Each row is a point on a tangle of strands that fork, close into loops and nearly touch. The rows are in no order.
Points whose rows are less than 54.1 apart are linked; no others are. Some points are linked to none.
beguf: [ 15 -30 -29 -16  31 -25   9   5  16   2 -22  48  -9  10 -38   0  -3 -32
   0  -7 -29  -2 -34  -5 -18  -5  -9  40]
Fug: [ -5   8  -4  -3   9 -13 -13  -9 -18   0  21  -3 -16  18  42   0 -26 -18
 -23  27 -43  35   2  -1 -12 -27   9  36]
tunor: [ -8   9  -3  11 -36 -14  26 -21 -22  14   2 -20   9   3  -8   8  17  26
  -1  18  24 -30  25  -7  16  -4 -10 -15]
nidaz: [ -7  12   2 -31 -16   1  29  -2 -12 -25  -6   9 -24 -17 -57   0  18   3
  11 -16  19   1 -18   5  32  23 -33  13]
tudib: [ -2   2  11  14 -28   5   8  -3 -15   0 -13  -5   1  32  -3   0  26  16
  -7  26  11  -5  35  -3   9  26  17 -24]
namu: [  6 -29 -22 -22  20  -3   8  14  29  -4 -35  44   6   8 -34  -9  -4 -21
  28 -28 -17  -1 -48  -7  -3 -12   4  37]
fulu: [-16 -24 -21 -33  10  12 -27  14  19 -17 -25  12  15   1  30 -17 -11 -20
  24  -1 -17  27 -32   0   4 -30  32  32]
vodab: [  9 -22  -9  -3  21  13  10  -8  29  -5 -25  17  -9   7  -9  -9 -15 -52
 -12   7 -15 -17 -28   0   9  43 -17   6]
fidum: [  2  -3  28  28 -12  15 -17  16 -18  -9 -13 -24  12  34  16  -4  25  17
   7  35  13  22  42   2   8   8  42 -38]
ser: [  3 -18  12  -9  -6  41 -15  12  35  -7 -31  14  20  -2   0 -33  -6 -41
  26 -20  -3  -4 -26   4  23  49   2 -13]
boko: [  2 -13  -4 -17  11   6  26   1  30  -3 -27  31  -3 -15 -34 -12  -7 -42
   9 -16 -28  -6 -37   1  13  52 -29  17]
dezor: [ 16 -32   1  16  24  20  12  -9   9  -9 -19  -1 -16  30  -4   6   6 -45
 -35  22 -26 -16  -3   1   6  54   5 -17]
nikik: [  6  13   9  10  10 -23   2 -22   1  18  11 -10  -4   5  24  18 -37  10
 -32  13   4  -2  17  -3  -3   6  -5  -8]
Buna: [ -6  19  13  12 -25  10  -3  -4 -13  17   2 -45  22 -17  48 -13   8  35
   7  21  33   7  41   5  12   1  32 -37]
dat: [ 10   4  -5 -13  31 -37  14 -17  10  13   1  27 -17   3 -49  23 -15 -20
 -20  -3 -29  -8   0   4 -17  26 -31  12]
gozet: [-12  -3  -2 -24  15   3 -21   9  38 -10 -22  20  18   9   4 -17 -25  -3
   7 -18   4  10 -20   2  -2  -5   2  -1]
Vele: [  4 -12  22  32 -32  13  16   8  -9  -9  -3 -14   9  32 -18  -7  35  34
  -1  26  32 -12  34 -15  -9   5  -6 -31]
zek: [ 13 -22  -1   9  20  20  13  -9  20  -4 -21   8  -9  21  -8  -2   1 -46
 -23  13 -18 -15  -7   6  14  56  -4 -13]
Vunaf: [  0 -10  18  19   8  10   2  -1  -6  -2 -12  -8  -9  35  11   8  13 -12
 -27  19 -10   2  26   1   9  41  26 -29]
Geto: [-17  15   8 -26   5 -12   8  15  13  -9  -5  42   1  -8 -49   2  -2  -6
  35 -50 -20   4 -25  -2   2  12 -16  11]
kupas: [ -4 -36 -14 -17  -3  18 -27   7  23 -11 -41  28  16  -2  11 -24 -16 -47
  20   7 -10   4 -49  -5   9 -10   6  20]
geker: [ -9 -22  -2 -11  10  36 -39  11  20 -19 -25   1  12   0  31 -36 -23 -30
  -4  14   2   9 -26  16  10  -9  10  10]
moz: [ 28  16 -41  -9   0  30  -1  13  -3  37  17 -13   1 -23  41   7   3  61
  35 -28  10  18   9   4 -26 -50  36  22]
pag: [  1  -7  22   4  24  54 -28  11 -11 -10  10 -39 -10   3  37 -37 -21  -8
 -22  28   3  21  11  30   4  -6  21  -3]
fim: [  7   8   5  14  13 -11   5 -22  -7  11  12 -21 -16  18  30  13 -37   6
 -51  25   2   2  16  -2  -6  11   0 -11]
Sug: [ 18 -11 -30  -8  37 -39   2 -17   8   6  -1  23 -25  18 -28  13 -24 -34
 -39  28 -25  -8  -5   0 -11  10 -23  28]
dute: [  7  12 -11   9  13 -27  -4 -13 -26   9  27   3 -24  20  41  12 -26 -13
 -30  24 -50  31   3  -5 -20 -25   8  38]
mikas: [  0 -28  12  19  23  38 -16  11 -16  -9   5 -31 -17  24  29 -16 -16 -24
 -44  37 -11   5   7  25  12   7  20   7]
ridus: [ -5  22   5 -25  -8 -25  10  11 -19  -9   4  32 -26 -23 -61  17  22  -8
  35 -48  -6  11 -25  -3  -1   1 -27  14]
birot: [ -1 -17 -10 -17  20  -1  19   7  35  -8 -25  41   4  -6 -36 -12 -12 -36
  19 -26 -26  -2 -45   0   0  24 -29  23]
Fubi: [ 14  -7  -1 -11   9 -19   6   7  -3  19   8  36   0  -7 -32  30   5  25
   4 -60 -12 -11 -16  -9 -31 -29   0  -5]
Ledut: [-10   0   7 -25 -23  30   9  17  19 -12 -23  22   4 -15 -25 -34  17 -17
  28 -24  -4  -2 -27  11  39  56  -8   4]
gadig: [-11  11  22  -7 -12  25 -20   5   8   1 -16 -13  16  13  20 -15   2   4
   3   0  18  13  26  18  20  26  27 -32]
zevim: [  4   0 -14   7  17 -23 -10 -16 -19  -1  15  -4 -31  23  24   6 -36 -23
 -51  44 -27  10   7   4  -1  -3 -11  30]
Fiv: [  1 -13  -6 -19  27  -6  21  14  24 -11 -18  44  -2 -11 -51   0  -4 -24
  24 -46 -30   5 -42  -6 -10  15 -23  30]
muval: [  6  -8  23  40 -20   9 -11  19 -15  -9 -11 -20  11  39   5  -2  30  27
   9  44  19  14  41  -6  -2  -2  28 -35]
nuv: [-16  25   4 -13 -31 -21   4  -8 -11  10   9   2   8 -12 -25   8   2  17
  31 -14  19 -15   4   0  19 -12 -18  -2]
mipug: [-14  -5  12 -16   8  37 -40  11  41 -16 -26   2  24  -4  19 -32 -19 -17
  15 -15  15   5 -12  16   8  16   9 -16]
roli: [ -5  -4  30   7 -24  12  47  -3 -13 -30  10 -20   4  -5 -24   4  41  27
   3 -17  33 -17   8 -33  -4  14 -32 -37]
madot: [-10   8  -2  -6   6  -1 -21  -4  -8  -8   9  -3 -11  14  43 -15 -30 -17
 -26  26 -22  30  -7   6  -3 -26   5  26]
vapa: [  1 -21   7  18  25  27 -14  -2 -10 -11  -2 -24 -23  28  28  -5 -16 -21
 -58  33  -7  -1   5  17  10  11  14   2]
nog: [  9 -30  27  19  31  42 -19  17   4 -16 -10 -29   5  26  24  -9  -2 -21
 -13  16  -6   7   5  17  16  23  36 -28]
Roto: [ -2   6  18  17 -23   7   1  -6 -19  11  -8 -21   7  15  23   6  12  16
 -15  24  10   3  42  -2   9  19  28 -33]
tiz: [  0  -4  15  20 -38  14  14  -1  -9  -4 -11 -21  15  24 -12  -9  29  37
   4  18  42 -15  34  -8   2  -2   2 -29]
dugil: [ 29 -10 -24   5  25 -54  -4 -17  -7  16  12  24 -27  14 -10  26 -26  -3
 -41  18 -25   3   7  -3 -27  -5 -17  32]
vabad: [ -2  -4  22  -7 -30  24  32  -4  -5 -24  -4  -5  -3  12 -42  -7  34  26
   3  -6  41 -14   5  -9  12  16 -15 -14]
bik: [ 17 -22 -29 -12  38 -24  10  -7  21  -2 -16  40 -10   5 -42   4 -13 -40
 -13   6 -29  -4 -28   2 -17  11 -26  32]
logir: [ -2  19  -2  17  -4 -54  14 -20 -13  33  29  -3   7 -21  -4  36  -9  14
  -8   2  -5 -27  20  -4  -2   3 -13  -5]
tunu: [ 14   9 -17  14  11 -35  -8 -18 -23   9  26  -1 -30  18  29  12 -37  -8
 -41  40 -34  16   9  -6 -14 -15  -7  33]
gufe: [  3 -13   8 -13 -10  30  40   8  -3 -40 -18   8 -17  -6 -52  -8  42  16
  -6   2  18  -1 -13  -1  20  39 -21   2]
Sek: [  9  17  -3   2  -5 -49   9 -10 -20  26  27  23 -14 -30 -46  39  15  -3
   6 -29 -19 -19  -1  -5 -20  -3 -25  -1]
tiri: [ 14   8 -33  16   5  12  19  13  -2  34  30  -2   9 -30  24  36  18  59
 -13 -48  12 -17   0  -7 -35 -47  23  15]
pavuf: [-12 -15 -14 -24  12   1 -26   8  15 -11 -18  19   8   9  25 -12 -17 -21
   5   4 -17  22 -28  -1  -1 -31  19  34]
tavit: [ 18  19 -15   5 -16 -37  23 -16 -27  -7  23 -16 -25 -32 -51  27  22  -1
  17 -26  24 -20  -6 -11   0 -11 -47   7]
vizuf: [ 24  10 -35   5   2  19   5  17   3  36  23  -9   8 -26  30  24  11  65
  10 -39  12   1   3  -3 -32 -49  29  17]
virit: [-10  22   4 -31 -14 -15  15   7 -13 -18   2  19 -24 -23 -61   6  13  -4
  28 -32   6   8 -25   3  20  12 -32  20]
mezi: [ 13 -28  25  20  19  46 -16  19  13 -14 -19 -18  14  27  16  -9   9 -31
  11  10 -13   1  -1  10  26  37  33 -29]
lesom: [ -6   6  -3  20 -33 -12  21 -18 -24  14   1 -18   8   6   8  11  20  25
 -13  29  15 -24  38  -9  12   7   3 -22]
tel: [-15 -28  10  -2   2  37 -35  16  -7 -10  -8  -4   6  -9  40 -26 -16 -50
 -14  36 -24   7 -25  21  12  -4  17  24]
davug: [ 20   7 -15 -12   8   4  -8  11  12  16  15  -3  19 -15  26   7 -17  60
  27 -26   8  23   0  -4 -28 -51  24   9]
vir: [ -2  24 -20  20 -16 -38  12 -10 -19   3  31 -20   4 -27 -26  19  22   9
  26 -25  34 -43   2  -5  10 -31 -30   2]
tozan: [ 20 -18 -27  -5  40 -30   9 -12  21   2 -12  27 -21  11 -38   7 -15 -45
 -27  17 -29  -8 -16   3 -10  17 -28  29]
vapal: [-11  10   5  13 -38  16  20  -8  -8   3  -2 -42  29  -4   0 -12  19  39
  14  -2  49 -32  27  -7  14 -18  -6 -27]
tuf: [  8  11   3   7   6 -23  -3   5  10  25  23  10  21 -17  14  25 -19  44
   9 -32   2   2  -4 -10 -23 -33   5   1]
silak: [ -1  18  -6  11 -11 -50  16 -19 -18  25  24   2   5 -19 -25  33   5   6
   3  -3  -4 -27  16  -4   5  -1 -19  -1]
munos: [-15  20  17 -13  -8 -11  -5 -15  14  13  -2   3  16   3   9   3 -17   9
  -3  -6   9   2  15   4   9  15   2 -16]
Bez: [-10  19  -4   9 -22  -7  26 -19  -9 -10  17 -42  15 -11 -13   6  18  25
  23 -19  48 -41   2 -14  16 -20 -30 -18]
zunav: [ -6   0  22  -6  10  28 -24   3  21  -2 -14 -12   9  15  26 -14 -13  -9
 -11  -1  12   7  11  18  16  24  20 -24]
metu: [ -1   0  29   3   2  37 -31  17   4 -11 -19 -21  18  19  19 -12  17   1
  18  12  12  18  31  18  22  25  44 -39]
giva: [ -7   7   8 -12 -31   2  29 -17 -16  -9   1 -11  -6   4 -37  -1  20  19
   9  -2  35 -20   7  -4  19   6 -24  -5]
Fef: [-15 -22  13  -2   8  51 -35  19  -6 -10  -1 -20   5 -10  42 -41 -17 -36
 -10  36 -12  20  -6  28   8  -6  19  20]
levuz: [ -2  20  23  -1   7  27 -20  -9   9   2   5 -30   2  -6  44 -18 -35  15
 -19  13  20  24  16  10  -7  -2  15 -22]
rogif: [  3   3  -8 -14  15 -16 -17  -4  12   1  -2  15   0  14  22  -4 -32   7
 -14   2  -3  23  -6   0  -9 -30   2  23]
volam: [ 12   5  -7  14   4 -45   8  -4 -11  29  25  29  -8 -27 -32  47  10  14
  -8 -37 -20 -20   0 -12 -36 -15 -17  -4]
tur: [ -6  33   4   3  -1  31 -20 -16  -9   1  28 -32 -12 -15  53 -41 -31  24
  12  35  -4  34   6   6 -24 -39   8  -6]
sofu: [-19 -34   8 -11  -2  33 -32   9   0  -9 -15   2  17 -17  42 -23 -12 -50
  -3  25 -31  14 -36  11   8  -8  21  27]
bidi: [  4  -8 -11   1  24 -17  -5 -17  -2   0  -2   3 -27  24  11   8 -29 -24
 -49  32 -10  -1   1   8   1   8 -10  12]
paka: [  7   2   3   9 -13  -7  57 -26 -19 -26  14 -29  -8  -8 -38  18  35  17
  -8   3  21 -30  11 -35  -7   5 -44 -24]
pek: [-19   8  18 -24   3  33 -40   8  36 -10 -28   0  28  -7  22 -31 -16  -1
  21 -16  18  14   5  17   4  17  15 -26]
piv: [ 11 -37 -32 -28  19  -4   2  22  15   7 -31  40   6  12 -21  -2   3 -21
  27 -29 -17   5 -35  -5   0 -19  24  42]
batin: [ 18 -29  21   8  -2  42  -9  17  20 -10 -23  -1  11  24   4 -13  18 -36
  25   2 -16  -1  -8   8  29  53  24 -23]
vopak: [-13 -36 -16 -25  -5  22 -31   8  24 -14 -37  19  21  -5  24 -21 -13 -38
  27   8 -12  13 -49  -6  10 -19  20  27]
fuvig: [ -4   6   4 -14  16 -12 -16  -1  25   4  -5  13  10  11   6  -2 -34   5
  -7 -11   4  11 -11   3  -6 -11  -3   2]
mutek: [ -6  23  22  -1 -15  22 -17  -4  -7  12   6 -44  18 -24  52 -20  -5  29
  15  16  32  20  40  10  -3   8  31 -42]
Rotu: [ 33   6 -26  28   4 -37  -1  -7 -16  24  28  13 -17   8  25  26 -18  22
 -28  15 -23  10   7 -11 -31 -27   0  36]
rul: [ 14   5  -4   5  22 -49   9 -23   0  24  16  10 -10   2 -17  30 -28   3
 -30   4 -14 -11  11  -6 -17  13 -19   2]
buk: [-21  10   6 -35 -17   6  11  16  15 -13 -18  30  -1 -17 -39 -20  10 -16
  31 -31  -5   4 -29  11  38  34 -18  13]
Famop: [  1 -36 -14  -7   3  16 -15   0  28  -8 -35  23   9   5   4 -22 -22 -52
   3  10  -8  -5 -45   0  10   8  -8  17]
loko: [ 14   4   1 -15  20 -35  13  -5  -1  10  10  38 -21 -13 -61  29   7  -9
  -4 -36 -34  -2 -13  -2 -34   5 -26  10]
Non: [  3 -17  11  17  15  12   7  -4   2  -7 -16  -3 -14  37   1   8  12 -24
 -34  20 -20  -5  18   1   6  52  17 -29]
Sadu: [-26  32 -14  27 -10 -42  -4  21 -11  23  37  -9  29 -40  10  27  24  27
  22 -32  12 -22  15   1  -6 -43   3   6]
sose: [ -8  22  31  -8   0  31 -27  -1   5   2   1 -36  12 -25  50 -25 -14  26
  15   7  31  24  33  14  -6   9  28 -40]
ninis: [  5 -33 -19  -6  14   5  -3  -8  23  -7 -29  27  -3  10  -3 -15 -21 -56
 -12  19 -14 -11 -40   0  11  16 -14  21]
kete: [  8  13   1  12   9 -43  13 -21  -1  27  20   2   1  -2   4  32 -30  12
 -22   4  -5 -14  15  -7  -7   8 -10  -2]
masok: [-10  -5  13  -5  13  42 -34  13  -3 -15   1 -22  -2   0  41 -39 -21 -20
 -20  29  -1  21  -1  26   7 -12  12  13]
pozu: [ 17 -28  11  15  -1  26  13  12   9 -13 -23  13  -7  26 -14  -8  37 -30
   8  18 -29  -4  -6  -1  25  67   9 -14]
zenu: [ 13   5 -27  25   5  -6  15  12  -4  34  31  11   7 -32  12  43  16  49
 -18 -46   3 -22   1  -9 -38 -44  14  13]
modu: [-20  29  -2   8 -29 -28  -4  -1  -9  18  19 -20  31 -33   7   9   3  32
  28  -8  29 -22  16   3  17 -29  -6  -4]
tinis: [  0  -2  29  15  -5  30 -24  20  -4 -11 -14 -24  15  28  13  -9  27  12
  21  22   9  22  30   9  17  20  47 -37]
nozu: [ -1 -16  20  -6 -17  35  36  13   0 -36 -10   4  -9   6 -45 -10  43  23
   1  -3  29   0  -7  -2  14  32 -11  -7]
vav: [-11  18 -23  29  -6 -35   6  13 -16  24  37  14  11 -46  -1  47  40  21
   1 -50   2 -32   4 -11 -28 -40   7  -4]
diluk: [ 19   6 -15   3  -7 -21  54 -31 -28 -20  22 -34 -11 -20 -47  24  30   9
  -6  -1  20 -31   4 -29   0   1 -46  -7]
mifo: [ -8  23 -11  13 -26 -34  -4   9 -20  15  23  11  10 -34 -26  29  23  18
  38 -43  12 -22  -9 -10  -3 -40 -14  -4]
tus: [ -4 -17 -21  -6  26 -36 -10  -5  -7  -3   5  23 -18  17  19  12 -13 -45
 -31  29 -49  13 -11  -5  -6  -2   5  45]
duka: [ -6  -9  10 -17 -14  29   2  14  37  -8 -26  25  14 -10 -17 -33  -2 -34
  31 -25 -10  -5 -32   3  30  50 -12   1]
guz: [ -1  25 -23  21 -23 -43   2   1 -22  11  29   1  -6 -33 -30  29  29   4
  29 -31  20 -31  -2  -6  -1 -37 -31   2]
vere: [-21  25  27 -21 -10  20 -31   0  17   3  -9 -16  23 -25  37 -25 -16  27
  24  -3  29  21  27  17  -1   3  16 -37]
bobu: [ -2  25  11   1   2  39 -23  -9 -19   1  27 -40 -18  -2  49 -43 -30  10
  -8  40  -8  32   9  15 -15 -32   7  -1]
gonam: [-15  23  14 -17  -4 -12 -17  -1  22  14   3   5  33 -17  17   4 -25  35
  21 -21  10  14   6  -2 -12 -20   3 -14]
fito: [ -2  -1   1 -29 -14  19  38   2  -7 -35 -15   9 -24 -14 -54  -8  28   9
   0  -9  17   3 -17   6  34  36 -27   9]
Kov: [  5   4  25  18  10  22  -5  -9 -11   3   7 -36 -11  18  43   1 -19   4
 -42  22   4  12  21   5   0  14  21 -32]
ganut: [-25   7   8 -22  10  39 -37   4  -5 -18   5 -13  -5 -10  50 -48 -16  -5
   9  26 -17  36   0  15 -16 -31  22  17]
nakid: [ -4 -22 -19 -26  14   9  -3  15  41 -10 -31  37  17   7 -20 -19 -15 -17
  32 -26 -10   2 -47  -6   1 -13   1  20]
nit: [ -1  14  21   4  13  50 -26   0 -15  -6  20 -44 -18  -2  45 -45 -28   9
 -12  37   8  27  18  22 -10 -18  15  -9]
rur: [ 25   8 -30 -18   5  13  -8  10   3  20  11 -10   1 -10  37   0  -9  54
  36 -20   1  31   4  -1 -24 -52  32  18]
Pok: [-13   6   6 -18  -2   3  18  -6  16  -1 -14  22  -5   6 -28  -8   4 -20
   4 -12 -13  -9  -6   9  20  46 -10  -1]
nor: [-23  44  -9  31   5 -30   5  14  10  28  41 -25  34 -46  39  17   4  40
  18 -14  13  -4  22   0 -19 -37  11   8]
gav: [ -3  22 -15  16 -18 -24  21 -16 -13  -5  23 -34   8 -19 -20  11  15  17
  26 -23  45 -43   1 -12  19 -26 -32 -10]
desa: [-27  20  24 -32 -12  23 -38   5  26   0 -20  -6  26 -18  24 -28 -14  19
  33 -15  25  18  20  17   2  10  17 -32]
Benu: [  0 -10  -7  -1  24  -1  -6 -12  13  -3 -10   7 -13  23  10  -1 -28 -28
 -41  18  -6  -5  -3  11   7  15  -6   7]
fopun: [  4 -13  35  43 -24  10   7  24   5 -19   0 -14  11  40 -23  -7  31  31
  12  29  32  -4  32 -14 -16   4  -6 -30]
pil: [-15  16  -1 -27   4  25 -26  -4  -2 -11  10 -12  -6  -6  53 -40 -20  13
  22  23 -15  45   2   7 -19 -44  18  12]
pabi: [  6 -33 -34 -26  18 -18  -4  17  10   6 -20  41  -2  18  -8   5   4 -20
   8 -19 -21  12 -28  -6  -4 -21  22  40]
las: [ -4 -17   9 -11   2  39 -25   9  41  -7 -28  10  22   0   6 -30 -15 -37
  17 -17   4  -3 -25   8  15  30   4 -11]
Biv: [ -4  -5  26   0 -30  24  38  -2  -7 -27   6 -17   2   9 -33  -1  39  30
   2 -12  43 -15   9 -19  -1  11 -21 -25]
lupog: [ 14  15 -13   7 -13 -28  39 -23 -23 -16  24 -26 -13 -23 -45  21  23   8
  13 -15  33 -30  -3 -20   9  -7 -42  -4]
vovot: [-10  18   2  10 -42   5   3  -8 -12  18  -4 -43  31 -18  30 -11  10  39
  10  20  41 -10  40   3  16 -11  16 -28]
Fadag: [ 11 -18 -27  -6  31 -41  -8  -9  -3   1   1  23 -28  20   1  12 -22 -39
 -38  33 -33   5  -5  -1  -7  -1 -10  39]
nek: [  5  10   2 -10 -21 -12  39 -22 -21 -18  14 -19 -13 -13 -43   9  17  15
  12 -17  38 -22  -9 -14  15  -1 -40  -4]
gukas: [  2  -3  22  13   9  14  -6 -10  -7   1  -3 -22  -6  26  25   6 -12  -4
 -37  13   3   5  25   3   6  26  27 -29]
vepi: [  9  13  -8  -5   8 -10 -14  -2   9   7  13   0   3   6  34  -1 -34  28
  -4   4  -2  31  -2  -4 -17 -39   6  15]
pize: [ 10  22  -8  -5 -24 -35  11  -7 -27   1  18  10 -25 -32 -56  27  24  -2
  28 -30  14 -11 -13 -10   0 -11 -39   9]
minek: [ -1  -5  10   0  17  29 -23  -3  21  -8 -14  -6   3  16  26 -18 -23 -21
 -24   6   7   5  -3  19  11  13   8 -11]
ner: [  4  19  -3  -6   7   6 -17  -9   8  -1  14 -12   0  -2  45 -14 -34  27
  -3  15   4  35   3   0 -18 -36   4   7]
luru: [-17  27  -5  13 -22 -40  -4   8 -12  19  25  -1  25 -36  -5  24   9  28
  32 -24  14 -23   6  -2   5 -36  -8  -1]
sika: [  9 -17  10  24 -11  14   7  18  -1 -20 -17  11  -7  42 -27  -7  46   6
   4  32  -2   3  17  -2  10  37  12 -15]
Giz: [ -4  30  -5 -11   3  29 -23 -15  -7  -5  25 -26 -11 -12  52 -42 -23  31
  26  28  -7  40   3   4 -30 -47  14   1]
mago: [  2  -9   8  44 -27 -11   5   3 -29   2  -3 -12  -4  35   4  10  31  20
 -19  52   5  -4  45 -15 -12  13  12 -34]
lidu: [  1   0  12  14 -17   3  56 -13 -18 -30  15 -28   1  -9 -24  10  45  21
   0  -9  22 -29  11 -39  -6  11 -43 -34]
let: [-26  39  -9  26  -3 -35   3  17  -3  25  39 -20  37 -45  24  20  12  34
  17 -22  14 -17  20   2 -10 -40   7   6]
Duna: [ 15  -3  -8  -5  33 -45   9 -16  10  16  10  25 -14   5 -35  20 -22  -5
 -25  -5 -20  -8   0   0 -22  10 -23  11]
giga: [ -2  -6   3  -7  19   7 -11  -6  27  -4 -19  11  -1  18  10  -8 -28 -23
 -23   1   0  -3  -8  10  10  20  -4  -2]
Dag: [  3   8 -27  26   4 -27  15   9  -8  31  33  19   2 -37   3  51  26  32
 -19 -47  -4 -32  -1 -14 -41 -38   8  -1]
lil: [ 12 -34 -32 -25  21 -27  -1  13  -1  15 -11  40 -12  18   5  19   7 -32
  -5 -13 -39  14 -17  -6 -12 -13  31  46]
Dez: [  6  19  -5 -16 -17 -30   4  13 -28  -3   4  35 -32 -31 -56  26  33  -3
  35 -57  -3   9 -21 -14 -16 -15 -27   5]
Gutok: [  2 -33 -26  -5  16 -16  -8  -4  12  -2 -20  39  -7   8   1  -1 -15 -59
  -9  26 -30  -6 -37  -2   6   2  -6  38]
bepul: [ -9  13   0   9 -30  10  23 -15  -2  -9   7 -46  28 -10  -7  -5  18  31
  20 -20  53 -40  13 -15  19 -20 -24 -29]
Gifon: [  7   8  32  25   8  31  -3  -3 -19   5  18 -52  -6  11  49  -6 -15  15
 -30  29   7  21  30   5  -8   8  31 -36]
sel: [-21  12   8 -30  -2  -4   8  13  20 -13 -13  35   4 -16 -39 -12   3 -17
  34 -42 -19   3 -32   2  20  26 -19  14]
Sil: [ -8  -2  -2  -7  13  18 -27   1   3 -11  -2  -9  -5   7  37 -25 -26 -17
 -29  25  -6  18  -5  17   2 -16   6  17]
vut: [  3 -15  12  45 -31  -4  16   7 -20  -2  -7 -14   3  35 -11   2  30  26
 -11  46  20  -9  42 -18 -13   2   1 -32]
Petet: [ -4  -9 -17 -19  13 -11 -19   5   7  -8  -7  19   2  17  25  -9 -18 -13
  -6   7 -15  24 -18   0  -1 -25  12  32]
daga: [ 12   0 -10  17   5 -30  10  -1  -9  30  27  26  -3 -29 -14  47  12  28
 -12 -41 -12 -25  -7 -15 -39 -29  -5  -6]
febi: [-24  22  15 -33 -44  17 -13   0   4  -6  -8  -7  14 -10 -20 -17   3  29
  43 -18  44  -7   4  10  26  -5  -9 -13]
tun: [  1   0   3 -23  19 -15  13  13   8  -4  -6  43  -9  -9 -56   9   5  -8
  22 -59 -30   5 -29  -3 -18   6 -17  18]
Fefud: [  9 -19  11   6  -4  32   5   7  15  -7 -24  10   0  20  -7 -15  23 -29
   6   3 -16  -5  -5   4  25  60  13 -16]
tem: [-15  20  -2   7 -37  -5   7 -10 -11  15   1 -37  28 -13  17  -5   8  36
  12  13  41 -22  31  -1  24 -16   2 -22]
vateb: [  9  14   2 -16   7 -44  16 -12 -12  15  16  26 -19 -21 -62  34   8 -10
  -1 -27 -28  -3  -1  -1 -22  13 -32   6]
faku: [ 15 -29 -30 -12  26 -41  -2   7 -10  11  -4  39 -18  20   4  19   5 -25
 -16  -1 -43  16  -9  -4 -16 -11  16  45]
tozaf: [-19  27  -4  10 -33 -17   7 -12 -11  19  11 -29  29 -21  13   4   1  31
  16   7  30 -27  23   4  22 -20  -6 -10]
gam: [ 12 -22   8  26  -6  19   9  21   2 -20 -16  10  -9  37 -18  -2  42 -15
   9  33 -25   2  10  -2  16  52  15 -11]
sir: [ -6  15  -6   7 -27 -31  24 -27 -27  15  13 -10   1  -8 -23  20  10  12
   7   6  14 -34  18  -5  17  -4 -20  -4]
zop: [ -4 -30 -24 -13  23 -28  -9  -1   0  -2 -13  35  -8   8  14  10  -8 -56
 -13  21 -46  12 -29  -6  -3  -7  10  40]
Susi: [ 11  20  -8  -4 -23 -31   3   6 -29   5  15  24 -31 -41 -53  32  33  -1
  32 -49   2  -4 -14 -13 -14 -23 -26   3]
fekel: [ 10   7  -2  25  13  -6   7 -26 -21  11  20 -34 -26  19  36  19 -35   5
 -62  38  -2   3  21  -5  -8   9  -2  -9]
dafuz: [-10 -16  -8 -24  13  12 -16   9  45 -10 -32  29  23   4  -6 -22 -23 -16
  21 -24  -4   4 -39  -5   4  -3   1  11]
teg: [-13   9  14   9   5  26 -19  -2 -29   0  21 -30 -23  15  43 -30 -27 -18
 -39  44 -28  25  12  22   3  -9   9  20]
Fide: [ -1   0  19  37 -22  -3   4   2 -27   7  -2 -25   0  25  26   8  18  21
 -19  39   8   8  47 -13  -1  14  26 -37]
ledim: [  3  -5  11  10 -23  21   7   6  -4  -9 -18   2   0  33 -20  -7  38  10
   3  22  12  -2  21  -3  17  30  12 -16]
Lir: [ 11  -5  -4 -19  24 -17  16   8   4   6  -3  44 -17  -8 -61  16  10  -6
   7 -58 -28   2 -25  -6 -33  -7 -18  12]
Toru: [  8 -33  19  22  32  51 -21  13  -3 -11  -5 -36  -1  23  28 -13 -12 -20
 -24  26  -2   3   3  23  18  11  29 -12]

A tip is a point with one link. Name the tips that can be reached along the links from each point below, in the order of the rows.
Ledut | boko, davug, vav, nor
Petet | beguf, ner, Gifon, faku
sir | dat, lesom, fekel
Toru | vapa, tiz, fopun

How many points has the smallest loop of links through each point below? Write - if it is on no loop.
bepul | 11
fito | 14
lidu | 9

A piece is all that can be reached along the links. How many separate loops has the piece of each point below (a circle has one, a figure eight two, a Y none), and how many tips (points with one link)?
ridus | loops 2, tips 0
modu | loops 1, tips 4
Giz | loops 0, tips 3
sika | loops 0, tips 3
tus | loops 0, tips 4
fim | loops 0, tips 3

Name the points in between on the shortest way along the links from the first point to the second, in order.
lil, Petet | pabi > piv > namu > nakid > dafuz > gozet > fuvig > rogif
silak, dat | logir > kete > rul > Duna
vovot, Sadu | tem > tozaf > modu > luru
tur, Fef | bobu > nit > pag > masok
sel, tiri | Geto > tun > Lir > loko > vateb > Sek > volam > daga > Dag > zenu
nidaz, lidu | fito > gufe > nozu > vabad > Biv > roli
